Each row is a point on a landscape with many valleys, with its height.
From any point a ball rolls to the lowest of the 4 points nearest to it. It stops when none of these is lower. Distance is the straight distance between rows; heights are no part of it.
fopek (h 302): 107,110,116,113,105,108,104,79,124,94,106,105,94,100,107,119,103,102,86,82,123
nugu (h 496): 94,113,96,90,94,105,91,126,113,113,111,90,102,75,105,108,110,98,82,82,76
zituz (h 137): 109,102,104,95,95,103,108,94,66,108,107,96,104,93,80,102,90,92,91,111,123
lim (h 237): 105,114,108,101,95,104,100,94,104,96,121,95,108,90,96,110,99,105,76,97,112
dilaf (h 206): 105,109,116,97,101,106,92,93,126,97,108,104,91,103,110,117,103,97,90,79,99
sel (h 830): 101,95,86,112,97,94,109,113,84,105,96,95,112,85,76,97,97,98,89,111,93
moli (h 795): 92,89,83,92,95,85,94,117,96,109,89,103,110,86,92,98,97,106,90,108,74
Toril (h 141): 104,95,94,104,103,96,99,99,99,101,98,101,95,101,107,105,91,106,110,96,102
Noded (h 290): 100,109,89,101,87,95,94,107,92,111,118,88,107,72,81,108,102,99,82,98,92
Nevu (h 498): 100,110,100,100,103,97,93,108,109,111,115,96,99,80,94,109,94,97,86,94,94
kenap (h 404): 94,94,102,111,104,109,106,84,80,82,96,93,94,118,88,91,93,103,132,115,130
pim (h 437): 88,111,90,96,96,90,88,130,111,114,90,115,109,89,110,104,111,85,94,98,58
Kudof (h 484): 89,82,93,102,95,102,100,91,93,98,78,106,100,120,92,82,90,99,135,117,112
duga (h 356): 106,113,107,94,89,108,88,107,110,111,122,92,106,81,93,105,104,100,81,89,88
rol (h 250): 114,96,112,104,108,100,106,78,106,97,100,91,87,115,101,100,99,94,114,99,120
par (h 472): 101,106,107,89,96,108,87,112,115,113,116,88,106,77,97,108,107,100,74,85,79
gur (h 213): 98,95,101,112,107,111,104,84,101,95,87,100,86,115,95,86,100,102,128,109,116
kenag (h 722): 91,94,79,93,93,89,94,123,99,104,86,110,100,103,110,94,104,100,101,106,70
libep (h 338): 114,104,106,97,98,99,117,88,79,95,109,92,101,113,95,102,91,96,105,107,131
saf (h 247): 85,87,78,92,100,90,95,119,91,107,83,103,99,110,104,88,101,102,104,111,70
femeg (h 143): 91,83,87,97,93,100,104,90,85,100,84,99,109,113,90,89,92,103,122,126,95
katat (h 209): 109,100,118,105,109,112,111,84,77,99,118,91,109,89,84,109,77,105,85,96,147
Rozuz (h 262): 109,105,91,103,105,97,109,99,101,101,100,101,95,99,97,104,94,103,99,96,103
rufut (h 439): 82,92,78,93,99,81,95,125,93,108,87,102,102,96,97,95,105,97,90,113,59
zad (h 322): 77,103,84,103,102,76,93,132,98,111,88,100,108,90,91,102,110,87,92,111,46
kuvu (h 420): 98,97,100,108,103,99,109,92,80,90,94,91,99,115,88,100,95,101,124,112,120
Donu (h 316): 101,108,90,104,89,99,101,106,86,112,114,92,110,76,80,104,97,99,78,107,99
bena (h 693): 101,95,79,96,104,93,99,107,95,101,88,104,104,97,108,97,96,107,110,112,90
Sasek (h 561): 90,95,82,97,99,95,96,103,95,100,79,102,94,111,109,83,105,100,109,103,81
dok (h 182): 106,94,90,113,104,95,98,93,108,96,94,94,94,111,106,93,100,103,118,105,105
guf (h 367): 98,110,119,100,104,108,97,103,131,92,104,105,82,106,125,104,105,93,101,76,72
Vilak (h 279): 111,102,100,101,102,95,114,91,94,105,102,96,95,105,102,105,92,103,101,98,114
fif (h 418): 83,102,93,95,97,87,93,113,110,101,87,117,95,104,122,95,107,102,110,96,77
vefe (h 789): 91,89,76,86,99,85,95,119,94,106,85,105,107,101,102,93,100,98,97,111,73
tilaz (h 400): 108,104,112,103,104,103,118,84,99,101,120,94,101,95,91,106,90,103,78,97,133
Fut (h 431): 92,111,100,98,100,94,92,119,122,104,91,115,107,100,121,103,113,94,106,91,63
Rovi (h 188): 84,98,96,98,105,94,83,104,127,94,83,111,90,122,125,77,117,94,124,97,83
Pora (h 366): 104,107,117,111,100,111,98,92,118,91,120,96,103,93,99,118,94,108,76,85,123
tovap (h 167): 89,85,96,98,103,105,99,85,113,96,74,106,88,119,102,80,102,103,130,106,102
bukos (h 838): 92,100,86,99,98,87,97,119,103,106,95,110,109,89,98,100,95,104,98,107,80
kori (h 416): 109,113,124,98,97,127,92,101,137,93,100,99,98,85,121,114,107,96,80,67,84
bepaf (h 578): 94,118,109,102,102,105,95,114,136,102,99,116,97,94,128,104,107,89,95,81,54
vig (h 831): 101,95,82,99,98,95,103,112,89,103,90,104,112,97,96,95,96,105,103,111,89
lamu (h 252): 114,103,104,101,103,100,110,81,97,102,102,94,93,113,104,102,96,97,107,102,119
zuz (h 434): 88,107,85,97,101,91,82,126,114,101,82,110,101,110,122,100,113,94,109,98,57
pif (h 358): 96,102,97,101,110,92,96,113,114,103,101,105,93,101,119,103,105,103,106,89,80
laga (h 284): 101,92,101,104,112,99,93,103,118,94,103,104,95,104,117,104,102,105,106,89,92
dazi (h 221): 105,106,99,100,92,97,113,98,71,107,108,98,108,89,78,106,93,92,85,110,113
vefes (h 360): 83,102,82,93,99,82,87,122,108,108,87,106,103,110,106,97,114,88,96,107,53
Zuzun (h 648): 109,121,117,93,92,124,88,108,132,103,108,95,107,76,125,109,117,98,62,75,74
guved (h 299): 107,90,94,107,95,102,110,106,59,97,105,97,110,98,78,100,89,96,98,114,117
lir (h 228): 107,90,101,103,107,99,97,93,119,92,93,100,82,112,112,96,102,105,113,94,107
puge (h 541): 81,101,90,92,92,82,92,132,104,112,95,112,115,85,101,102,113,96,89,105,63
Fineb (h 150): 92,92,96,100,112,108,95,89,115,99,82,110,88,112,108,77,101,100,125,105,106
Lila (h 343): 111,94,111,96,98,104,109,77,62,99,111,97,105,99,78,106,86,102,97,103,143
Vuka (h 633): 102,96,86,102,105,96,97,117,102,105,94,107,101,94,105,99,98,103,100,104,86
redoz (h 267): 82,99,80,94,100,80,85,134,103,105,88,102,108,91,104,99,112,88,92,109,48
tebe (h 325): 107,98,108,100,93,108,105,87,63,106,117,94,115,77,75,99,95,106,72,106,133
ketaz (h 312): 106,112,101,103,89,100,93,103,100,109,119,95,105,86,84,103,105,103,80,96,104
puz (h 500): 94,84,85,103,98,96,107,102,59,92,103,101,117,110,77,99,93,101,102,124,110
Vulev (h 259): 85,104,88,97,96,91,81,106,124,98,80,110,93,116,121,85,117,93,124,92,68
Rasig (h 187): 111,101,119,103,105,98,107,79,105,94,96,91,89,126,102,98,100,100,113,102,137
vun (h 158): 96,88,101,104,102,109,100,87,107,94,82,114,88,123,93,80,103,103,134,114,115
bini (h 135): 105,102,113,91,102,108,85,104,123,99,107,99,93,95,111,113,100,97,88,75,88
firo (h 509): 104,114,88,85,86,101,95,117,102,111,124,71,125,59,103,123,117,104,72,82,74
zis (h 274): 105,113,118,93,100,111,91,102,129,96,103,110,89,96,120,109,104,92,85,78,79
verof (h 354): 112,92,112,95,100,102,116,80,73,95,105,96,101,105,91,105,88,102,100,100,144
falo (h 463): 104,111,98,85,85,105,89,117,109,111,127,79,119,64,93,114,118,101,79,86,76
pagad (h 335): 93,106,110,103,112,100,91,112,126,94,94,108,93,102,126,100,110,93,104,80,75
Fesap (h 390): 98,106,109,99,101,99,90,115,123,101,106,108,87,98,120,108,102,95,99,81,79
zigu (h 156): 86,102,94,95,101,95,92,98,126,94,81,113,83,120,116,71,113,100,127,101,83
bina (h 553): 95,94,91,97,109,93,96,115,106,101,98,109,98,96,111,102,99,102,95,97,84
tiku (h 554): 91,108,101,97,98,100,86,118,108,109,110,104,98,81,98,106,97,98,91,90,84
pekav (h 396): 107,95,87,105,96,99,109,99,89,102,91,99,103,106,103,98,92,111,113,110,100
lenib (h 271): 110,97,108,94,95,104,107,92,60,105,118,97,111,85,76,101,89,104,90,106,135
fil (h 513): 95,112,108,100,103,104,94,123,121,106,103,115,97,93,122,104,110,93,96,83,68
buv (h 518): 105,105,111,106,103,103,104,92,92,103,129,89,109,82,90,104,97,108,71,99,129
sed (h 205): 108,93,101,102,113,105,95,89,117,89,95,104,83,116,105,84,102,106,120,103,103
nesi (h 242): 105,98,110,103,104,98,92,93,122,95,100,101,79,106,121,105,110,100,106,86,93
bur (h 251): 111,98,114,105,107,93,98,79,116,88,98,96,80,117,108,105,105,102,103,93,116
Fogad (h 232): 121,92,125,106,108,108,112,76,104,85,98,91,90,133,100,97,105,100,109,105,147
muz (h 373): 93,114,100,100,98,92,86,119,129,105,90,113,106,102,130,102,115,84,107,85,54
gupul (h 71): 94,91,90,101,106,96,98,102,104,98,91,106,96,105,119,93,103,109,112,98,91
lisug (h 326): 106,105,112,100,99,100,108,83,97,97,110,98,102,105,97,105,92,106,88,95,129
pesa (h 611): 89,91,91,100,88,94,105,88,76,92,89,99,110,122,86,91,93,104,122,122,111
zufa (h 387): 93,81,88,93,98,99,99,89,92,97,78,101,100,113,101,89,98,106,123,118,100
dapug (h 429): 107,101,93,108,96,100,115,101,80,105,104,99,96,95,91,105,91,96,101,108,107
fimus (h 270): 106,115,113,99,96,111,94,97,121,100,117,96,112,91,96,116,97,102,76,84,108
Torak (h 336): 86,103,102,93,102,95,89,112,122,100,91,114,100,108,134,96,110,98,114,92,72
Supez (h 256): 95,101,102,103,106,97,88,109,123,90,93,114,93,109,127,91,117,99,116,90,80
fem (h 449): 106,110,100,99,88,100,98,98,83,107,126,85,122,71,87,108,110,102,70,105,113
masu (h 570): 101,110,108,93,94,110,87,121,115,109,117,86,104,74,102,107,114,93,76,78,75
gavik (h 215): 107,113,106,94,95,101,92,102,111,103,118,99,102,90,88,106,100,102,78,93,100
defa (h 593): 77,106,89,94,88,89,91,129,101,114,97,102,115,72,100,106,114,95,85,98,61
Zurun (h 363): 114,94,109,97,100,110,106,85,64,107,119,94,115,86,73,112,78,105,88,103,150
Bagol (h 301): 111,107,103,99,97,97,111,94,88,102,111,100,105,99,91,102,90,101,86,103,117
mas (h 280): 108,101,110,95,105,97,114,81,94,95,106,91,95,109,95,105,94,99,101,98,120
kupos (h 605): 88,83,85,99,94,98,106,93,70,91,95,99,109,119,86,92,95,106,124,121,115
Bedar (h 189): 110,105,111,105,98,97,111,87,107,100,109,95,99,104,100,113,94,100,90,89,110
rud (h 219): 97,101,97,99,104,99,94,108,113,98,109,108,88,95,111,109,97,100,100,88,89
sep (h 240): 111,98,109,101,106,101,94,92,119,96,107,97,85,113,110,107,103,101,108,85,97
Beso (h 488): 103,103,88,106,101,92,102,106,89,104,107,95,103,84,84,101,91,95,97,104,98
ser (h 341): 105,110,100,98,92,102,91,106,107,107,121,89,114,78,89,109,105,103,78,97,94
Kun (h 569): 87,111,87,92,82,99,86,126,94,113,111,82,103,60,100,113,116,100,83,91,71
rere (h 460): 104,92,101,103,100,103,115,90,64,90,109,94,104,106,86,103,89,96,108,111,125
Gize (h 624): 97,93,87,101,95,87,95,121,93,110,101,105,108,77,91,101,99,104,85,109,79
Reguf (h 234): 91,82,76,94,99,93,100,110,64,105,90,91,116,110,82,90,87,105,116,125,85
Rut (h 419): 109,106,111,102,98,111,107,89,86,105,122,93,110,79,85,104,89,103,74,99,133
rebid (h 261): 99,94,94,107,103,102,107,89,94,98,87,100,94,110,99,92,101,100,129,109,116
gega (h 223): 111,103,115,105,104,102,102,83,119,97,105,99,92,112,104,111,103,99,93,90,112
kefum (h 721): 96,99,89,96,103,91,94,122,108,104,100,109,102,86,104,107,99,99,91,101,81
niz (h 281): 106,106,101,102,101,101,98,94,108,105,110,104,93,105,103,107,96,102,95,90,97
foto (h 602): 100,98,84,106,100,92,102,110,96,108,103,101,108,82,96,100,95,99,97,109,93
Fiki (h 248): 108,100,112,102,113,109,111,79,101,93,94,92,85,127,93,93,102,102,128,103,130
mab (h 526): 91,87,91,102,94,100,106,90,82,91,85,102,106,111,91,92,96,108,128,124,117
Paf (h 246): 110,116,116,91,97,119,87,112,123,105,111,98,101,92,115,106,103,92,77,79,75
fumo (h 286): 107,99,100,108,106,103,111,81,88,94,96,93,89,113,103,98,95,103,113,107,125
Sav (h 196): 85,114,104,99,100,109,89,130,114,118,108,98,102,72,109,100,114,94,80,87,66
lepof (h 359): 105,107,115,108,103,104,105,84,107,91,111,103,98,102,103,111,98,102,81,91,128
Madu (h 191): 100,89,102,104,111,112,99,85,115,94,80,112,86,123,100,78,104,106,133,113,114
firev (h 402): 99,111,89,92,88,101,88,108,97,112,124,81,118,65,90,114,113,105,74,90,82
bere (h 216): 108,102,113,96,97,110,96,95,123,103,109,103,98,98,107,118,97,103,86,78,101
kup (h 479): 102,97,94,107,102,102,113,99,79,89,93,95,108,106,93,97,92,100,118,115,113
Povok (h 790): 95,95,83,97,100,88,95,122,100,110,91,107,106,81,100,103,99,105,89,104,82
beraf (h 401): 86,88,101,105,100,102,104,80,90,86,86,109,93,125,84,86,97,99,135,127,121
zezup (h 502): 88,110,107,103,103,97,96,115,128,105,98,116,106,98,131,102,108,92,101,80,67
nemez (h 646): 90,86,72,90,107,82,100,123,85,114,88,97,107,95,92,90,98,98,95,120,65
nepu (h 458): 115,92,121,108,110,113,116,71,95,88,111,85,86,95,100,113,86,102,87,95,149
baso (h 178): 101,91,96,102,108,102,96,95,112,95,87,102,91,112,102,85,106,108,119,107,100
Kufo (h 438): 89,88,87,95,99,98,101,94,98,101,81,111,93,110,102,84,99,100,118,112,84
furo (h 350): 108,113,122,106,106,117,95,86,124,87,107,102,96,98,107,122,105,97,89,82,118
pezib (h 222): 110,99,114,98,104,99,112,76,101,92,102,95,88,115,109,104,101,101,103,98,128
buvi (h 353): 105,108,121,92,98,116,97,101,130,103,103,106,103,90,113,114,107,97,83,77,90
Zuzap (h 595): 88,94,76,93,92,79,96,125,93,114,88,103,110,79,91,98,103,95,84,109,69
luvig (h 142): 98,104,85,104,93,94,94,115,99,111,108,90,106,65,84,104,101,103,79,102,85
mige (h 357): 104,107,97,102,96,99,115,96,77,94,104,98,100,107,87,100,92,96,108,107,117
dema (h 210): 117,100,113,104,106,104,112,81,98,88,98,87,87,127,103,93,98,101,117,108,139
tutiz (h 482): 86,112,101,103,99,96,89,129,115,112,104,109,112,72,104,104,109,92,87,88,63
mer (h 311): 96,93,90,99,101,99,103,95,98,100,76,106,100,109,105,88,103,108,117,111,97
Lenip (h 560): 108,108,114,90,92,124,88,104,125,104,113,90,111,83,106,112,109,103,72,76,88
Tena (h 244): 108,100,100,107,107,96,108,85,97,98,94,93,90,109,101,101,96,106,114,103,110
mif (h 236): 113,94,122,103,112,110,111,75,105,88,97,95,82,133,96,87,101,95,117,110,137
Kogim (h 365): 99,92,105,109,103,104,108,83,81,86,96,89,87,120,90,94,99,99,128,115,137
Fubel (h 117): 108,107,105,98,91,98,105,93,107,99,115,97,100,97,93,110,94,108,80,91,114
moba (h 393): 101,107,105,98,100,105,93,114,114,104,115,98,96,88,100,107,99,96,90,81,84
bodom (h 444): 82,80,93,104,96,96,102,85,84,91,85,109,100,123,82,84,95,100,135,126,114
vov (h 87): 99,87,83,96,100,94,101,106,97,98,84,105,102,105,107,90,97,106,106,115,83
Lut (h 313): 113,100,108,92,97,102,103,87,60,101,113,100,110,89,71,105,82,103,97,102,140
vekop (h 499): 108,114,118,90,96,122,90,109,125,106,110,92,113,81,114,110,115,105,68,74,81
Dofar (h 436): 115,96,127,112,117,107,116,74,104,87,106,96,90,110,108,112,97,103,91,93,145
Lev (h 417): 91,98,84,96,102,90,95,111,107,101,88,109,101,104,116,96,103,107,105,99,81
fote (h 766): 96,88,82,102,96,85,102,111,86,113,93,106,117,83,82,99,97,103,91,117,87
zov (h 723): 92,103,94,96,102,91,92,117,112,105,100,117,104,91,109,97,105,96,96,96,76
govam (h 403): 99,82,87,107,105,101,109,99,49,86,108,99,104,106,75,102,86,99,106,119,123
deze (h 214): 118,97,120,98,110,105,117,77,100,87,100,93,88,121,105,101,99,101,108,104,144
zaz (h 211): 95,90,88,97,101,102,95,97,103,98,79,109,90,113,110,84,106,109,122,107,96
Pizus (h 544): 90,104,88,95,101,92,93,116,110,101,91,114,104,108,121,98,108,93,102,97,68
Gim (h 663): 84,88,84,93,100,92,100,108,98,99,76,99,95,113,105,85,96,103,112,112,80
Per (h 381): 105,111,107,96,93,98,104,94,82,113,118,91,107,84,85,100,102,104,72,103,117
fuzal (h 574): 94,84,89,105,97,97,110,93,63,88,95,97,113,111,77,94,90,103,114,124,119
zoram (h 323): 100,94,90,105,100,103,106,94,91,98,89,96,99,107,103,92,103,106,117,109,99
ronag (h 440): 108,106,119,112,102,113,110,80,107,84,114,99,85,105,107,115,95,100,81,85,134
bopu (h 487): 99,107,96,92,92,105,88,120,106,114,119,90,105,67,91,108,108,100,84,90,81
Sud (h 235): 108,103,113,97,103,103,90,85,126,96,103,98,91,109,109,110,104,97,99,84,111
sizu (h 435): 106,100,88,110,97,97,106,98,90,101,100,100,103,94,91,104,88,101,101,108,100
bap (h 253): 110,102,107,97,93,107,111,88,79,107,114,96,107,90,83,100,88,104,83,102,135
nam (h 530): 104,119,118,94,93,121,91,108,134,101,94,101,95,92,127,109,108,89,76,65,70
Fure (h 277): 106,103,104,98,97,101,92,102,111,103,115,97,98,95,101,114,91,100,87,85,96
kiv (h 576): 94,106,105,99,101,102,96,126,120,108,104,114,101,89,115,104,106,92,96,86,68
mal (h 579): 88,78,85,105,97,93,106,93,57,89,105,100,111,123,81,88,90,103,112,126,112
gan (h 282): 115,95,104,91,101,101,110,88,58,105,113,98,104,98,79,103,86,105,97,105,136
feto (h 732): 90,85,81,90,96,100,103,101,81,102,84,95,111,115,90,90,87,103,112,114,88
Nelo (h 777): 92,96,85,93,102,86,95,116,102,105,91,110,105,86,103,94,107,100,91,106,75
mebo (h 355): 95,95,110,110,112,112,106,79,106,92,85,109,83,132,89,81,90,94,140,114,131
nitob (h 486): 88,116,99,97,101,99,93,125,123,112,98,116,103,91,126,105,112,89,102,86,62
Rim (h 166): 93,90,95,93,105,100,94,92,108,99,79,109,85,115,104,73,105,100,128,107,98
Fufuf (h 669): 89,103,95,98,98,89,88,129,112,110,101,107,104,81,105,102,105,97,90,98,75
muva (h 295): 112,97,115,101,110,101,118,78,88,94,104,98,102,107,97,106,92,106,100,102,134
Puzir (h 229): 108,101,101,107,111,102,100,89,115,92,95,94,81,116,113,93,99,100,118,97,104
Gitef (h 364): 110,102,119,107,107,101,116,77,104,91,109,98,98,106,104,111,94,107,85,93,128
Pofe (h 306): 94,87,95,102,101,105,101,91,101,96,81,107,98,114,102,87,101,106,128,110,106
gup (h 362): 108,111,90,105,93,95,106,104,90,111,114,92,108,82,76,102,98,100,85,105,105
kab (h 155): 95,92,94,99,111,96,91,99,112,92,82,110,87,114,116,84,111,103,124,98,93
gesir (h 186): 94,94,93,100,102,96,95,101,108,100,87,108,95,111,121,86,110,107,113,101,86
zozo (h 288): 85,102,91,93,101,94,92,106,111,95,81,111,96,118,120,89,109,103,118,98,83
Luvep (h 212): 106,102,116,96,103,100,90,99,125,95,105,100,87,106,116,111,102,96,101,75,93
Fiv (h 535): 93,88,97,105,101,102,109,88,65,80,97,97,102,116,87,94,95,105,120,121,129
luduv (h 430): 84,102,80,94,97,90,89,113,106,96,80,111,93,113,114,82,109,97,108,99,77
setof (h 193): 107,108,110,101,97,105,96,87,119,104,115,100,98,99,101,113,98,107,81,92,107
debuz (h 506): 84,84,96,103,92,103,106,88,76,86,90,103,102,121,85,92,88,103,130,128,124
firu (h 160): 88,96,90,93,103,95,96,97,107,97,78,112,88,118,112,73,107,99,120,110,94
tovob (h 339): 114,108,94,108,95,96,107,98,94,106,108,99,100,92,89,102,95,99,95,100,109
zufub (h 642): 84,103,94,98,89,92,88,125,101,109,99,102,108,67,98,100,111,108,83,97,70
lopo (h 483): 86,111,88,95,99,95,92,133,118,106,92,111,106,95,116,103,114,93,99,92,64
dal (h 774): 98,87,90,100,93,95,106,102,79,103,89,102,113,107,87,94,93,101,108,119,92
Nepi (h 233): 120,90,127,111,112,109,112,76,101,83,94,90,91,121,106,102,102,102,103,106,155
fad (h 370): 106,99,104,105,101,101,111,88,77,88,94,89,93,116,90,97,95,98,123,113,128
resim (h 448): 81,106,81,100,97,86,88,122,103,102,77,104,101,115,113,94,108,95,105,107,58
Dig (h 349): 98,112,84,97,85,96,94,105,89,114,121,85,116,67,89,113,105,95,73,95,88
mamu (h 617): 93,82,88,104,93,96,104,100,63,102,100,97,119,109,79,94,92,99,110,126,93
riz (h 501): 99,90,96,107,102,101,113,99,61,88,96,98,108,106,84,101,91,99,115,116,116
salit (h 195): 95,83,104,102,112,112,101,80,110,94,77,117,85,125,93,74,97,96,136,116,113
feda (h 254): 109,98,119,96,102,100,115,76,88,96,102,88,92,120,102,102,92,97,106,103,135
masam (h 451): 109,103,113,103,106,108,114,87,82,102,119,88,109,90,88,104,87,107,75,97,138
Nuvus (h 568): 89,84,85,100,95,99,108,95,71,95,90,94,115,114,83,93,94,98,116,129,103
dunu (h 653): 95,104,94,96,100,96,100,127,107,109,107,104,100,76,102,99,107,98,87,97,79
Dulin (h 369): 108,102,114,98,101,105,113,85,85,100,114,95,106,92,91,104,85,108,82,98,128
resak (h 383): 114,97,115,102,101,102,109,87,76,102,109,96,109,93,88,106,78,104,84,97,140
Kedu (h 249): 116,100,117,109,107,103,95,74,122,90,98,102,92,112,110,114,106,99,98,86,116
susa (h 217): 109,111,107,102,93,100,107,90,100,105,116,101,108,91,90,102,94,103,83,96,112
Dirar (h 859): 100,89,87,107,99,95,110,107,74,101,95,100,117,93,85,100,96,99,99,118,105
furu (h 337): 98,92,107,112,106,108,107,81,91,84,88,103,94,122,83,87,96,101,137,116,132
giki (h 563): 100,111,105,89,91,111,88,117,116,114,112,84,110,72,103,110,120,101,73,84,72
loni (h 275): 117,98,113,107,112,100,101,78,111,95,95,92,84,126,104,94,104,100,114,104,119
Nul (h 272): 96,89,104,103,104,106,107,75,107,87,83,120,86,134,91,78,86,97,148,121,126
kofe (h 575): 86,79,88,101,90,98,99,85,69,85,89,101,109,122,79,89,91,98,122,127,114
fek (h 525): 85,85,87,94,98,95,97,98,89,94,82,98,97,116,96,83,96,104,122,117,95
Raro (h 220): 115,97,119,105,105,99,112,74,109,89,102,96,91,117,107,105,103,103,100,98,131
bov (h 457): 103,108,116,107,104,107,113,84,101,94,116,95,99,92,95,112,93,106,76,92,133
vidug (h 389): 102,101,89,105,97,94,87,118,103,111,108,99,101,71,91,103,102,99,88,99,85
koz (h 432): 110,101,123,109,111,107,113,76,97,90,111,90,96,99,101,113,87,102,87,91,139
lomad (h 473): 101,117,112,97,101,115,97,112,130,105,103,107,91,88,115,103,111,89,81,72,65
loz (h 408): 101,113,104,101,83,96,99,99,93,107,122,88,114,79,83,106,104,104,70,94,113
kivas (h 427): 97,101,89,106,103,97,102,112,108,104,102,113,97,92,107,105,95,102,99,94,91
Puros (h 433): 106,109,95,95,86,103,88,111,100,110,126,82,117,67,95,120,118,103,76,91,87
Vis (h 331): 90,110,97,100,98,91,81,112,126,104,78,113,98,110,128,94,115,84,118,89,54
kor (h 468): 123,96,130,107,111,112,112,65,99,85,104,91,78,109,103,111,93,96,91,90,151
tobos (h 297): 98,94,102,99,109,95,93,103,116,95,95,109,87,108,126,94,105,101,111,92,87
big (h 332): 104,105,93,101,97,98,100,100,102,108,110,97,97,93,93,104,93,101,98,96,100
lubo (h 405): 108,97,128,104,113,106,112,73,102,91,111,92,89,102,103,110,92,105,88,95,141
divek (h 255): 108,103,103,104,107,99,97,90,109,93,103,101,87,111,112,110,99,100,105,91,98
leza (h 218): 111,92,102,96,94,103,110,98,58,103,109,97,107,93,69,102,87,99,93,109,127
lezi (h 386): 110,99,101,106,100,98,114,94,77,95,101,91,99,110,94,102,88,99,112,107,119
lofi (h 391): 113,96,108,90,100,102,117,84,67,92,109,93,99,110,87,102,86,102,109,101,134
Bude (h 273): 100,99,109,111,107,111,106,87,100,92,88,98,92,126,90,82,96,101,130,113,128
gamu (h 407): 87,112,91,96,95,85,86,126,115,116,86,109,102,107,115,102,112,89,103,96,52
lum (h 263): 110,104,106,101,99,99,115,88,80,101,109,98,95,100,89,105,87,96,94,105,122
Gavi (h 134): 93,93,101,98,107,103,91,94,119,93,78,117,85,118,114,72,107,106,124,100,97
Zugav (h 414): 104,108,87,104,96,96,102,106,101,108,109,96,102,82,89,103,93,100,89,100,93
pudaf (h 478): 97,112,108,102,95,108,87,123,124,109,113,97,102,79,109,97,112,95,84,81,69
Lovif (h 459): 106,94,104,103,102,98,108,89,64,86,102,94,96,111,84,100,89,98,110,115,133
zubeg (h 327): 103,99,110,104,105,100,111,81,84,90,96,88,89,120,96,93,104,100,121,109,136
Tulaf (h 881): 100,87,85,97,96,91,102,112,79,112,84,102,116,92,84,99,95,103,95,122,83
zeguv (h 545): 93,117,111,111,102,101,99,112,137,98,97,109,97,100,135,102,112,89,105,78,62
Tika (h 577): 87,98,83,94,101,88,93,126,103,105,87,114,105,93,111,102,110,96,94,104,65
Dugev (h 317): 108,112,100,101,92,98,108,97,85,112,116,99,111,91,84,102,92,102,76,101,119
besum (h 490): 103,111,110,96,94,117,91,114,124,107,106,93,99,82,110,104,114,94,76,79,70
mup (h 511): 99,111,111,90,100,105,93,118,117,105,109,103,95,87,113,105,99,97,94,78,76
Gir (h 406): 83,105,84,98,102,84,85,129,110,107,79,106,99,108,111,100,107,92,109,101,45
gofo (h 446): 107,112,109,98,93,112,88,104,116,106,118,83,123,76,90,117,113,103,71,88,96

Where does a ball stop that starts at each point below?
kiv -> Gavi
beraf -> vun
foto -> Toril
kenap -> vun
verof -> Rasig
niz -> bini
Nelo -> redoz
bepaf -> Gavi
zezup -> Gavi
buv -> Fubel
zeguv -> Gavi
Kun -> luvig

Call two points neighbours if one is among the 4 nearest of the other. Go from one point of each pair to the other, from neighbour to neighbour, staying as low as possible. Name the highest point that can't be avoided.
katat and gupul -> Zurun
Paf and redoz -> zuz
bini and Paf -> zis
zituz and femeg -> zufa
Fubel and Reguf -> Nuvus
rud and Rasig -> laga
Fubel and gavik -> lim
Gavi and gupul -> gesir
bini and Fubel -> bere
